A landscape with many valleys, sampled at points; each row gives a point and its height.
From any point a ball rolls to the lowest of the 2 points nearest to it. It stops when none of these is lower. Distance is the straight distance between rows; heights are no part of it.
J902 height 6.53: [115  78 128 118 161 101 182 155 130 134 161 137 140 157 105  69 146 161
 109 167 120 143  78 135 183  94 128 101 132 109  81 165 198 162 103 141
 150 143 165 108 113 112 152 144 117 182 167  77  46 203 101 153 111 169]
J238 height 2.53: [136 124 140 127 118 166 103 119 173 103 107 134 117 111 184 140  96  88
 134 106 127 122 170 131  92 174 152 163 123 112 140 106 107 150 130 130
 113  88  75 152 149 126 122 159  91  87 108  89 193 102 181 138 157 148]
J455 height 3.48: [100 106 121 132 154 141 117 118 105 139 141 158 143 172 212 177 150 164
 183 121 120 142 159 123  66 108 100 138  99  73 132 118 117 160 124 143
 178 156 154 139 181  84 167 154  74  80  87 152 180 161 164 114 116 140]
J610 height 6.87: [119 127 121  39 172  84 147 144  82 114 108  56  80 113 158 105 106  70
 155 104 123 108 122 135 152 128 120 112 127 132 147 114 105 117 175 142
 124 141 144 115 124 130 135 122 116 199 133 191 107 135 138  59 130 125]
J629 height 2.88: [143  94  99 128 179 124 115 102 145 142 128 146 125 115 218 168 139 105
 184 146 120 113 131 125 107 114 146 138 111 129 147 115 116 118 105 142
  99 104  48 188 132  93 155 185  56  58 127 118 159 125 143 150 156 172]
J744 height 4.39: [123 149 154 107 168 127  99 118  72 129 166 126 173 139 132 154 150 166
 130 181 137 183 121 154 120 113 114 155  90 134 140  93  98 182 138 116
 151 137  94 112 153 128 152 151 133 119  91 180  91 150 131  96  98 122]
J942 height 6.25: [141 141 118 169 101 138 131 111 143 151 129 146 127 121  74  95 140 141
  60 131 118  83 108 119 116 123 132 124 132 132 105 174 168 142  78 108
 125 133 159  84  93 164 130 113 176 149 131  94 129 105 111 153 141 122]
J457 height 6.65: [114 127 120  79 144  95 161 145 111 131 150  72 114 123 155  93 118 122
 142 131 124 136 110 127 144 130 126  97 130 128 120 128 160 130 154 133
 153 124 146 124 134 105 149 116 113 160 121 152  85 173 119  97 130 148]
J36 height 7.09: [ 95 111 159 199  73 138 103 149 120 107  83 140 126 171  97 108 131 189
 113 113 111 137 139 139 147 161 120 105 129 161 117 132 218 108 128 181
 196 105 206  85 145 178 120 114 181 161 158  71 140 146 130 131 105 123]
J936 height 6.74: [129 123  85  99 167 123 122 164 102 157 124 140 126 151  87 133 163  94
 109 121 138 100  91 129 126  96 104 116  95 117 135 181  95 122  92 113
  99 185 192 126  85 126 145 123 182 190 145 159 100 111 125 105 122  83]
J23 height 7.98: [ 81 140 108 109 129 158 157 155 158 140 137 124 122 129 129 154 154 104
 131 129 144 136 147 160 108  98 142 131 135 114 154 135 123 143 117 117
 114 167  71 141 153  90 120 107 104 116 163 179 145 100  95 116 130  86]
J471 height 6.40: [ 91  71 108  95 163 114 139 161 142 127  84 136  78 144 103 123 118  86
 119 146 149 106  82 154 162 111 151  94  81 160 143 193 168 130 121 165
  65 140 158 132  80 151  96  97 119 213 216 124 117  97 116 124 119  84]
J808 height 2.89: [110 104 119 152  86 167 126 175 196 149  95 163 140 140 129 154 111 145
 121 133 108 158 109 114 137 142 142 129 109 117 122 204 143 125  69 110
 122 146 148 132 141 145  92 133 160 120  94  39 118 147 153 169 127  88]
J142 height 1.79: [179 124 135 161 111 118  99  82 105 124 136 151 176 138 114 169 123 152
 128 127  94 136  93  78 146 177 102 123 143 165 118 129  75  65 131 124
 171 111 143 166  97 141 105 144 168  57  40 127  91 136  83 144  85 173]
J172 height 2.57: [155 165 108 150 131 147 130  87  89 138 164 165 141 115 128 161 157 105
 130  97 121  68 141 103  56 114 114 127 173  92 149 113  73 120 123 113
 144 143 114 165 112 105 118  86 111  76  90 190 148 101  68 160 137 134]
J323 height 4.46: [147 108 130 119 126 164 147 126 117 120 153 155 156 140  84 139 133 146
  80 170 135 158 120 115 145 142 124 143 100 124 120 155 137 185  86 100
 169 161 127  94  92 148 127 120 173 124 103  84  57 163 105 128  72 118]
J784 height 8.22: [120 150 111 142 103 168 142 122 157 131 139 143 134 124  99 132 131 148
 138 123 149 170 163 138 102 122 156 138 150 108 139  78  93 129 139 139
  92 126  73 133 140 101 105  89 120 106 160 156 184  88 132 132 140  83]
J982 height 5.64: [131 147  97 149 112 136 131 141 100 131 152 136 149 138 121 169 155 159
 131 121 111 102 112  92 118 140 122 119 143 127 131 184  91  68  85 111
 187 198 153 117 105 175 119 119 212  82  67 140  92 145  76 101  74 101]
J901 height 4.06: [126 137 149 120 151 126 103 105 114 113 147  69 118  85 189 110 128 151
 138 165 115 131 100 120 136 119 156 159 109 132 126 120 131 126 122 105
 117  97  96 111 158 159 171 185 137  98 113 129 140 133 193  98 152 172]
J884 height 4.89: [126 123 148 149 122 146 119 127 122 118  88 126 112 110 121 127  98 132
 110 163 129 139 120 135 142 135 166 132 100 150 154 128 160 126 138 121
  91  79  93 101 130 176 130 119 138 145 146 116 180  86 154 122 128 110]
J986 height 8.09: [125 193 125 173  81 148 142 107 116 110 114  91 100  84 133  89 131 154
 134 101 117  93 173 141  90 120 192 110 193 116 133  67 139  98 175 131
 123 101 109 125 155 147 139  97 150  92 163 186 209  69 116 132 178 124]
J170 height 5.31: [140 149 119 137 118 133 115 145  97 146 167 151 184 173  91 157 166 173
 127 112 126 153 105 100 104 115  89 142 124 102 121 139  74 119 101 112
 186 167 161 139 123 122 117 128 179 110  79 166  93 137 106 115  79 102]
J208 height 1.77: [ 97 129 128 163  97 166  98 127 156 114 104 142 149 134 224 133  97 168
 179 102 119 161 163 131  86 163 153 146 129  84 129  96 122 117 155 151
 167 118 146 140 193 131 137 143 120  76  88 101 211 150 210 107 132 145]
J512 height 8.13: [101 131 151 151 116 148  95 128 169 128 109 191 177 148 123 205 152 116
 117 149 146 135 153 151  91 116  99 161 116 118 135 128 110 165 100  89
 108 155  87 154 154  96 101 160  75  95 111 125 139  99 110 145 134 122]
J109 height 6.70: [131 145 127 104 125 144 114 146 121 140 124 123 125 114 133 130 135  56
  79 102 121  52 133  96  91 151  98 142 136 119 119 200  96 142 105  75
 135 169 167 109 103 151 139 132 156 165  58 102  98 132 111 129 129 122]
J399 height 2.61: [165  88 136  88 174  88 164  93 133 157 161 161 135 132 122 108 121 100
 119 127 150 155 145 105 138 129 106 143 101  97 101 107 136 160 141 135
  76 111 140 149 100  71 114 102  41 179 182  76 149 124 175 181 157 146]
J153 height 6.59: [145 165 164 160 122 138  92  89 119 139 101 135 140 104 123 155 134  99
 125  93 116  87 145 129  82 128 142 126 148 120 153 102  86 105 148 104
  85  90 119 138 132 144 112 123 120 111 124 169 194  45 152 139 173 120]
J138 height 8.28: [143 184 139 168 130 136 145  87  90 110 129  95  98  58 126 102 144 141
 104 111 113  45 146 138 109 104 192  99 176 146 149  90 171 101 177 108
 133  89 122 107 128 161 139  88 144 108 158 163 178  79  64 136 159 158]
J772 height 2.92: [151 173 125 146 121 131 156  83 108 141 184 189 144 149  90 135 153 125
 107  95 145  72 179 106  57 109  83 146 161  87 130 112  94 165 113 103
 148 152 147 131 110  97 113  67 109 103 107 168 138  96  88 195 146 123]
J555 height 7.26: [ 86 100 110  75 163  98 147 202 149 141 115 111  99 159 224 115 123 142
 232 115 145 192 138 157 145 106 138 118 112  89 149 143 150 144 147 163
 112 151 124 150 184  93 164 158  68 125 155 130 144 184 194 102 144 123]
J247 height 5.93: [144 134 101  78 133 111 166 142 159 119 111  98  82  99 136  66  88 109
 165 131 147 188 179 145 151 176 160 144 129 120 144  75 115 145 159 166
  91 102  79 116 147 107 121 105  95 154 192 127 178 126 191  95 141  94]
J173 height 6.03: [ 86 131 155 159 105 116 103 141 141 131  91 133 138 141 168 157 135 102
 119  77  94  78 139 145  93 137  96 113 143 128 138 155 158 102 127 133
 135 131 171 149 173 114 122 146  91 125 102 141 138 122 129 129 147 137]
J658 height 7.45: [ 97 136 182 213  65 104  79 128 151 126 110 151 178 138 102 157 145 177
 121 123 108 113 111 145 134  99  93 112 157 172 108 110 148  70 127 132
 124  82 120 153 156 123 128 167 126  82 148 125 130 126  78 164 147 177]
J699 height 6.94: [129 114  93  91 152 126 176 125  88  92 134  57  85 107 173 109 103 110
 136 121 109  74 101  84 138 154 145  90 153 157 125 137 148  96 155 150
 180 130 147 123  97 126 139 106 139 139  88 140  83 162  85  88 110 157]
J592 height 3.76: [150 140 128  50 169 139 124 144 105 122 160 107 138 120 153 135 114 120
 140 167 145 189 120 143 137 130 119 171 100 123 133 114  69 167 155  92
 149 155  68 118 133 113 153 156 114 126  81 160  75 167 125  87 102 141]
J487 height 3.29: [164 147 127 125 136 131 112  99 166 144 147 131 129  95 158 104 126 106
 120 121 121 125 147 113 113 122 145 167 123  99 124 113  82 122 101 107
  77  91  89 148 132 125 161 162  99 105 123  96 196 110 201 159 171 147]
J187 height 5.55: [143  54 183 158 136 114 113 107 147 127 100 138 148 160 112 145 102 135
 130 173 118 152  87 122 204 152 112  97 103 163 111 141 147 121 128 151
 100  61 148 163  90 129 107 150 111 129 118  52  77 163 140 154  96 201]
J957 height 7.10: [152 137 126 120 137 130 112 110 107 128 155 162 150 123  21 134 149 116
  45 134 122 111 113 159 157 106  96 142 123 140 128 143 100 171 105  86
 127 166 142  94  72 133 105 120 153 173 159 160  56  99  75 129 106 123]
J947 height 6.57: [105  93  88  76 171 119 144 195 116 137 104 114 101 149 106 144 130  86
 144 128 151 142  90 157 176 112 129  98  93 133 150 186 103 113 118 148
  87 198 159 130  79 146 114  98 168 214 172 134  79 129 115  78 104  56]
J64 height 4.16: [121 157 145 120 154 141  91 117 101 153 182 153 170 168 163 156 175 164
 141 163 146 170 154 136  70  94 102 174 100  81 114  81 104 172 112 107
 158 155 114 118 181  89 155 147  99  98 111 175 151 136 165 113 125 121]
J597 height 3.66: [159 125 120 174 119 125 161  84 107 127 154 181 154 173  76 131 135 185
 104 138 146 141 147 103 106 114 129 119 141 114 109  91 139 130 104 153
 148 117 146 117 109 120 121  81 157 114 143 101 134 121  99 169 110 129]
J425 height 7.12: [ 85 114 130 141 107 125 103 197 190 126  94 125 106  98 106 133 140  87
  93 117 102  81  97 170 162 131 115 118 160 157 119 226 153 110  82  88
 100 163 128 118  89 162 133 166 152 148 136  90  59 138  86 118 140 117]
J382 height 7.30: [134 122 165 136 133 116  85 114  84 106 114 149 150 112  56 158 131 102
  53 150 113 116 112 157 174 153  89 139 100 165 133 133 114 153 137 107
 139 146 130 104  96 157 101 142 152 171 121 148  51 116  87 115  84 136]
J204 height 3.04: [154  91 130  90 161  94 146 131 137 150 126 176 137 169 142 139 105 100
 163 135 165 178 139 123 152 164 113 125  85  98 125 128 115 146 160 151
  56 114 147 173  95  74  77 110  53 191 181  90 132 118 164 160 142 112]
J469 height 5.36: [129  83 175 194 101 145  77 113 150 133  83 157 166 151  90 161 102 147
 132 180 129 153  90 119 175 139 132  93 101 169 129 139 159 105 122 145
  89  57 135 145  95 152 120 148 131 118 108  60 128 123 146 157 107 158]
J583 height 6.91: [124 147  99 121 156 124 118 129  78 143 143 138 119 120  55 110 162  97
  66 135 133  54 112 146 129  82 109 129 109 127 128 165 118 144 109 103
 131 199 172  73  80 160 149 112 178 193 155 161  83 118  83 120 111 104]
J58 height 8.45: [179 176 104 146  86 151 112 112 141 139 138 145 143 117 109 111 121 151
 175 104 134 182 156 105 102 138 139 153 156 105 135  59  59 110 138 147
  83 113  97 143 141 139 123  94 134  91 133 143 205  91 171 140 156 108]
J645 height 3.10: [113 143 183 158  74 116 113 121 141 128 135 160 183 169 110 132 132 150
  89  93 129 141 167 123 135 149  60 144 133 124  81  96 150 152 124 115
 161 111 177 120 154 108 113 138 113 131 115 107 115 153 130 161 126 150]
J874 height 7.53: [ 67  95  94  81 150 135 176 212 175 126 119 111  90 145 226 134 114 128
 213 155 143 145 126 154 138 103 161 111 139 103 142 159 160 141 130 168
 119 165 100 156 161 100 149 137  75 110 137 111 108 186 140 119 134 113]
J532 height 4.55: [ 79 129 170 177 121 138 108 121 133 116 105 133 124 127  96 146 138 139
  78 173 151 110 144 171 126 110 152 132 108 153 141 105 208 157 129 131
 113  80 117  80 153 150 134 124 124 167 191 127 201  86 144 159 121 121]
J965 height 6.45: [110  85  93  95 155 129 159 179 147 114 101 140 111 146  95 163 124  75
 140 136 137 122 112 146 147 122 116 108 125 135 148 181  91  94 144 155
 123 221 157 154  53 115  80  86 143 163 173 120  81 138  63  95  92  66]
J141 height 1.56: [117 117 132 152 102 157  66 119 171 100  96 132 141 141 198 151  86 133
 173 131 116 186 168 136 101 182 147 169 110 126 135  85  74 112 166 147
 142 110  96 150 176 141 127 173 105  77  90  80 189 148 198 118 134 160]
J851 height 6.04: [100  89 133  83 144 118 138 195 167 115  79 127  87 150 182 148 114  83
 163 137 152 135 122 151 152 133 177 126  78 133 143 209 180 160 109 135
 102 124 134 128 138 160 134 163 114 179 136  83 118 133 178 120 136  96]
J876 height 3.85: [170 118 129  96 170  97 105 139 154 174 132 126 121 115 176 116 147  80
 152 122 137 146 111  91 125 112 131 154  90 125 134 156 105 133  85 120
  62 103 117 177 106 129 174 186 105 145 122 105 153  91 211 140 172 134]
J465 height 2.23: [142 153 118  73 143 103 165 129 123 143 186 106 127 102 123  92 138 123
 132 133 144 157 153 145 128  90 107 159 155 108  97  73 102 152 152  98
 117 142  77 135 154  65 147 129  81 135 152 176 111 140 124 138 150 143]
J5 height 7.33: [ 78 134 141 192  62 101  93 146 179 123  92 133 144 118  73 131 140 155
 106  94  98 118 121 175 150 103  95 107 155 149 111 148 159  90 131 144
 102 131 140 136 146 136 106 142 145 116 180 148 109 106  72 122 148 122]
J560 height 5.15: [123 105 142 174  96 145 105 121 163 139  97 142 134 120  94 154 110 145
 127 161 139 151 107 133 160 128 152 113 110 175 149 132 138  97 129 130
  70  69  85 137 102 151 129 146 142 113 133 101 158  76 146 152 132 114]
J732 height 6.02: [117 110 125 151 102 149 161 125 159 123 119 135 116 120 131 115 126 103
  85 125 115  68 131 123  99 151 138 127 134 118 114 173 193 152 103 124
 132 105 161 107 114 132 122  97 114 143 139  62 141 133 122 168 133 126]
J490 height 6.92: [120  96 158 175  93 134 135 152 146  99  89 130 146 155  89 103 105 188
 129 162 136 176 118 127 186 152 147 105 108 145 105 133 202 151 114 162
 163 101 163  80 128 166 110 123 167 153 141  34 108 179 134 146  96 141]
J421 height 5.80: [155  61 128 135 171 103 141 112 132 141 141 162 147 160 137 118  96 173
 183 165 142 175  92  92 189 137 137 100 110 135 120 121 162 124 126 158
  99  87 131 157  93 118 126 139  83 130 132  39  99 168 160 156 113 180]
J841 height 7.62: [100 162 155 137 121  84 121 112  87 136 142 106 132 132 111  90 148 134
 104  70 129  98 156 149 100  95  74 134 135 102  99 102 156 141 159 123
 163 128 211  97 171 126 129 103 130 178 162 195 166 117 138 118 159 121]
J983 height 2.71: [ 97 117 109 139 137 149 119 146 154 134 107 167 135 158 234 146 121 142
 195 102 120 155 188 119  74 132 123 139 113  76 131 111 123 137 125 137
 153 149 143 145 203  81 141 151  69  72 112 128 207 160 216 124 143 153]
J379 height 6.05: [110  97 127 178 101 146 108 122 109 100  60 120  92 142 139 135 127 101
 118  92 101  62 123 128  92 172 146  87 137 152 172 176 175  94 136 171
 156 118 185 127 112 165  97  92 151 137 129 107 160  95 117 107 109 105]
J433 height 2.99: [145 167 141  41 156 119 132 132 122 117 184  84 132  86 131  97 120 123
 125 160 133 180 147 145 148 126 129 177 128 121 115  78  63 167 151  79
 139 130  40 133 152  92 145 153  95 112 126 172  79 160 126 108 132 159]
J497 height 1.63: [159 142 109  85 177  95 149  99 140 159 175 128 126  96 111 104 153  93
 115 117 131 118 115 123 134  91 104 145 141 116 119  95  89 144 134  94
  62 116  80 157 108  73 140 124  71 133 173 163 117  89 123 148 167 136]
J200 height 8.68: [172 170  93 165  94 127 114  86 118 147 162 107 141 114 105  98 114 191
 175 116 140 175 121  76 130 115 144 134 163 132 120  51  79  76 143 149
 106  80 120 151 130 138 143 120 167  67 139 150 184 108 154 159 158 139]
J567 height 6.47: [152 166 102 131 119 141 137 119 134 138 138 115 124  96 111 109 136 103
  95 103 102  57  99  78 125 134 129 112 162 135 111 189 107 119  90  94
 116 140 141 121  91 171 130 117 177 120  80 127 106 114  97 145 140 120]
J318 height 6.23: [110 129 106 102 141 145 156 168 153 113 124 130 119 126  70 180 135 106
 136 126 106 128 109 134 141 135 112 122 146 142 159 164  63  82 126 115
 144 221 102 146  70 118  85  84 166 114 130 141  66 141  38  86  76  75]
J520 height 2.26: [116 108 124 143 139 142 118 116 165 123 125 142 126 128 164 162 123 119
 158 145 119 126 101 136 130 122 138 124 149 139 144 128 122  95 119 132
 103 116  70 184 125 100 131 150  79  66 116 111 104 136 119 155 139 150]
J120 height 6.95: [105 109 129  98 152  90 150 157 112 157 137 117 126 150 178  86 119 161
 190 123 132 187 128 119 139 117 127 111 129  97 118 116 140 126 151 165
 130 130 158 125 175  86 155 141  91 150 125 140 136 192 190 100 135 124]
J748 height 4.25: [122 141 161 168 122 141 129  76 112  98 143 145 124 127  70 125 127 114
  70 147 166 106 170 146 109 115 147 140 126 152 131  66 174 168 155 123
 130  95 100  82 135 143 110  95 109 149 178 136 183  84 112 177 142 113]
J29 height 8.48: [141 174 162 168 103 133 128  86  86  90 135 114 135  65 104 120 129 157
  84 141 118  94 131 140 136 115 171 116 145 161 135  73 127 105 169 107
 147  92  86 102 132 148 136 125 155  99 134 177 120  99  47 134 125 140]
J218 height 7.52: [145 124 156 112 133 103 126 111  58  95 117  92 128 112  82 125 108 131
 101 148 103 143  91 135 181 162 106 109 115 168 124 112 116 123 160 140
 177 112 138 103 105 159 108 134 164 164 119 166  54 142  77  82  85 138]
J423 height 1.72: [152 109 103 158 162 132 131  78 100 143 135 151 134 135 158 165 138 151
 163 143 117 109  92  92 123 122 135  87 147 147 147 120 126  79 125 165
 119 107 114 183 110 112 129 127 120  79  99 129 137 117 108 132 109 143]
J999 height 2.72: [131 138 149 158  50 127 103 109 143 136 153 150 181 163 115 118 109 173
 120  75 121 149 159  89 121 164  75 141 161 130  81  90 104 118 133 115
 173 101 173 144 171 111 102 133 149  80  69  93 105 164 108 182 126 185]
J541 height 0.96: [202 103  93 127 153 128 118  84 122 136 139 154 152 140 154 172 119 135
 175 143 124 150  86  51 145 160 127 125 123 152 129 126  66  80 126 126
 127 118 117 194  95 128 110 139 136  60  46 102 120 134 136 126 110 154]
J535 height 6.93: [114 117 157 113 117 143  91 162 164 118  98 117 115 118 149 151 125  50
  68 111 109  68 127 145 125 149 108 132 122 153 131 219 136 149  95  72
 133 144 141 114  99 161 122 167 125 161  99  83  73 122 106 130 134 125]
J265 height 4.93: [186 125 121 107 129 151 138 123 116 130 154 161 173 165  76 142 130 149
  85 134 128 163 127 102 139 158  90 144 109 119 117 136  74 140  98 113
 190 173 164 114  88 135  89 111 179 127  83 113  61 155  89 122  61 119]
J308 height 3.93: [152 130 126 177 120 148 141  76 108 116 138 175 150 153  24 130 125 160
  60 164 149 115 146 145 129 113 133 117 121 151 126  79 148 156 124 151
 134 106 105  99  84 145 121  84 155 134 171 106 142  94  77 186 112 136]
J214 height 6.27: [ 90  77 117 122 140 113 131 174 156 141  61 138  92 149 134 131 117  99
 129 131 131 113  92 152 153 126 146  94  87 138 118 196 179 124 107 153
  86 114 195 126 109 144 104 132 132 195 176  78 123 117 151 153 134  90]
J409 height 3.28: [104 120 129 139  90 195 137 180 196 121  93 149 116 128 112 154 108 150
  98 171 142 175 123 129 130 144 169 146  98 125 132 194 143 164  81 107
 125 147 103 113 122 168  94 123 193 109  97  72 118 134 147 138  94  68]
J258 height 2.11: [165 128 115  85 157  93 166  94 125 158 151 127 108 120 103  96 118  69
 119 100 151  90 152 118 115 115 119 142 143 101 118 104 107 160 144 120
  68 124 144 145 105  80 121  86  70 162 170 140 150  92 160 159 157 128]
J842 height 7.61: [ 97 168 166 197  63 127  83 115 148 120 153 150 162 135 101 152 152 165
 115  96 122 106 147 152  95 101  92 134 176 131 105  60 116 101 136 103
 124  90 105 152 176  89 107 145 113  81 143 177 158 108  92 151 167 150]
J527 height 7.85: [ 97 168 177 159  94 154  77 123 160 120 143 154 171 125 144 187 166 120
 110 124 139 116 147 154  83 100  89 155 138 116 132  86  90 132 127  67
 126 130  65 153 186  88 126 171  76  71 110 178 145 107 109 154 157 144]
J126 height 3.32: [181 162 101 130 101 138 168  91 112 148 183 154 129 151  50  87 118 153
  94 109 148 125 167  92  92 127 119 151 159  99  99  80 110 159 117 133
 151 125 134 121 109 117 115  45 151 108 124 124 131 120 102 180 131 127]
J246 height 6.72: [126  80 146 129 130 117 158 141 111 100 109  98 113 141 113  76 130 160
 121 167 117 143  92 147 182 131 128 118 115 144  85 134 234 164 118 156
 180 117 170  82  96 165 128 133 137 190 146  69  62 197 127 144  86 180]
J759 height 6.32: [145 139 134  74 127 101 138 128 139  98  88  59  79  72 119  75  78 103
 131 117 135 173 145 148 175 157 150 135 121 146 125  82 130 134 185 154
  91  90  84 116 149 147 121 132  95 164 166 136 158 106 172  79 145 127]
J932 height 7.78: [ 57 124  95  97 146 142 172 183 154 142 121 105  95 139 182 145 152 102
 159 149 168 120 130 172 110  79 163 116 126 103 159 146 146 141 118 141
 113 175  89 126 151  96 164 127 104 134 158 159 120 151 113 105 139  92]
J505 height 6.09: [163  98  98 114 195  89 157  95  99 167 187 133 152 142 131  89 132 163
 163 177 136 150  78  83 165  99 130 121 120 132 100 107 150 128 111 150
 119  97 132 147  92  90 161 138 106 134 132  91 100 181 155 144 126 178]
J372 height 5.68: [ 86 118 155  74 123 126 109 192 154  92  77  69  61 110 206 128 109  77
 148 124 143 149 141 157 136 162 163 139 100 127 141 170 156 170 126 119
 135 127 122  98 160 179 154 171 136 154 110 116 129 122 180  67 135 123]
J571 height 5.20: [102 131 153 107 119 171 110 140 146  96  94  95 104 122 210 137 131  93
 136 134 113 102 141 130 100 169 148 155  99 120 145 176 167 160 114 100
 172 127 132  90 171 161 138 146 141 126  60 112 138 148 168  85 118 136]
J391 height 7.18: [139 126  80 119 163 113 179 115  54 121 137  80  92  99 139 105 127 109
 141 104 103  46  84  93 145 104 158  71 156 163 139 153 129  80 133 149
 162 141 153 109  85 149 147  94 172 146 123 168 106 147  61  82 106 112]
J197 height 7.77: [117 172 151 119 109  88 131 144 100 144 121  77 130 131 120  91 129 142
 167  60 122 149 140 144 113 114  96 117 154  98 109  87 118 104 172 144
 125 130 179 127 197 108 120 124 136 156 161 232 180 114 156  87 168 113]
J893 height 8.77: [179 160 124 128 139 144 149  72  89 115 172 109 116  70  87 102 113 148
 102 169 140 129 130 117 129 110 183 139 134 142 141  63 129 147 145 116
 117  90  46  93 117 143 153 115 146 101 143 149 150  92 109 136 127 139]
J249 height 7.25: [104 147 149 173  69 120 103 148  88 120  95 116 128 163 121  98 144 181
 124  77 123 147 137 126 122 164 109 125 114 137 123 140 186 114 125 154
 198 137 224  72 173 168 129 122 201 161 114 125 133 151 150  96 110 116]
J878 height 5.75: [101 100 142 168 114 149 104 121 148 112  89 140 134 155 168 157 142 115
 103 120 123  70 139 133  79 146 124 117 130 128 146 159 188 144 116 146
 159 113 165 117 137 138 116 120 106 117 109  77 154 132 127 151 107 141]
J115 height 6.34: [157 112 109 112 169  92 181 119 117 175 192 123 144 135 102  56 130 172
 108 158 135 142  92 102 160  79 111 118 129 118  70 130 187 151 113 127
 134 109 168 125 106 108 155 122 128 168 141 104  78 179 147 148 138 168]
J356 height 4.64: [131 166 152 118  99 165  95 128 124  96 145  78 128  88 187 129 127 137
  96 151  98 136 118 117 122 161 150 157 124 142 113 154 118 138 116  71
 166 119 118 104 165 169 149 171 177 103  54 134 109 143 146 106 128 162]
J198 height 5.41: [153 127  84  53 155 131 185 133 154 137 138  96  65 102 166  88 104  82
 159 110 153 156 195 125 111 151 156 151 131  92 140 115 112 159 148 143
 114 142 101 114 132  96 145  95  91 151 153 136 179 124 181 108 146  94]
J415 height 5.94: [133 130 100 126 127 138 129 159 116 103 128 127 113 130  84 150 142 104
  99 112 111  81 122 116 133 157 119 119 147 137 137 190  81  82 133 131
 177 219 140 111  70 159 119 119 192 118  99 120  71 156  53  96  75  86]
J485 height 7.23: [ 81 105 147 155 101 108  78 156 162 131 105 115 119  99  82 117 132 130
  80 119  90  72  96 176 176 100  86 107 142 170 106 203 183  91 117 125
 113 154 153 114 124 166 139 171 145 148 158 120  63 126  83 119 149 139]
J824 height 3.88: [116 107 149 124 129 187 126 157 158 117 122 150 127 135 117 176 138 145
  92 197 137 148 124 141 133 131 148 149  92 143 147 180 140 182  84 102
 152 177  73 103 113 163 114 143 160 104  88  87  81 147  93 120  66 108]
J59 height 4.29: [171 123  85  54 180 105 155 171 142 180 139 134 104 130 179 116 131  91
 187 125 148 157 133 100 130 108 136 136  99 103 149 164  87 148  99 131
  74 149 121 160 125  86 161 158 101 144 116 110 147 131 211 116 167 105]
J328 height 2.29: [154 114 139 160  90 116 126 100 127 112 140 163 177 162 115 153 109 175
 122 108 122 159 126  92 149 152 105 120 160 146 105 105 103  93 134 138
 172 114 135 167 129 115  94 132 138  69  79 101  80 167  77 159 100 177]
J426 height 6.33: [115 146 181 144 107 118  77 115 131 118  76 103 121 106 167 147 115  94
 127  78 105  96 140 148 114 167 110 124 141 144 143 110 102  86 168 106
 104 101 126 148 175 141 106 166 110 116 106 173 169  88 145 102 164 138]
J650 height 6.63: [135 117 125  63 159  78 151 108  79 100  88  74  79 108 144  93  89  90
 159 100 120 136 130 134 165 164 124 109 121 145 148  82 133 109 205 181
 120 102 144 119 134 114 107 102  94 182 153 170 147 112 146  74 141 123]
J219 height 8.87: [168 142  91 139 111  94 139  95 114 138 171 126 161 139 108 103 113 177
 186 125 133 204 117  96 145 126 123 130 157 137 111  53  90  64 166 155
 114  92 110 160 126  85 145 130 127  91 151 145 144 148 139 141 130 150]
J316 height 7.43: [ 97 157 142 146 113 120 111 146  87 138 127 114 135 147 135 109 162 153
 124  98 120 108 133 143 100 120 107 115 117 105 127 141 164 128 116 126
 163 147 210  80 178 149 151 128 178 164 124 163 152 132 157  92 122  77]
J713 height 2.21: [143 133  97 139 156 114 128 107  86 146 156 149 142 125 135 171 155  99
 141 121 127  73 112 118 100 102 114 120 150 135 151 129  95  98 120 122
 139 150 121 161  96  98 124 113 123 111 101 177 107 110  75 129 118 126]
J44 height 7.93: [122 191 132 146  81 130 126 122 116 118 117  96 109 110  91 103 132 151
 174  50 136 128 158 139  91 119 133 105 195 111 134  81 111  95 191 152
 131 127 148 123 174 140 106  78 149 120 154 209 204  75 116 113 169  95]
J148 height 9.06: [139 158  90 132 132 155 159 101 130 119 166  93  96  59 122 103 118 149
 133 179 141 144 108 149 142  98 203 136 152 152 154  86 138 108 127 120
  95 117  18 129 136 133 153 125 136  77 169 164 149 101 107 126 151 114]
J632 height 4.83: [150 121  76  43 198 112 159 129 113 145 148 100  72 106 193  94 138  72
 165 120 147 120 172 121 112 100 153 149 104  86 165 124 109 165 101 142
 104 148  96 139 120  97 181 137  81 144 158 133 175 131 199 109 153 110]

Call two points neighbours if one is among the 2 nearest of the other. Go from one point of each pair to the other, from neighbour to neighbour, staying as low as possible. Name the highest point that can't be avoided.
J141 and J497 | J744
J497 and J457 | J610
J141 and J808 | J947

For each start below, name every point that the ball comes to, in order.
J5 | J485, J425, J535, J109, J567, J942, J732, J878
J247 | J198, J632, J59, J876, J487, J238, J141
J965 | J318, J415, J982, J170, J265, J323, J824, J409, J808
J851 | J372, J571, J356, J901, J487, J238, J141
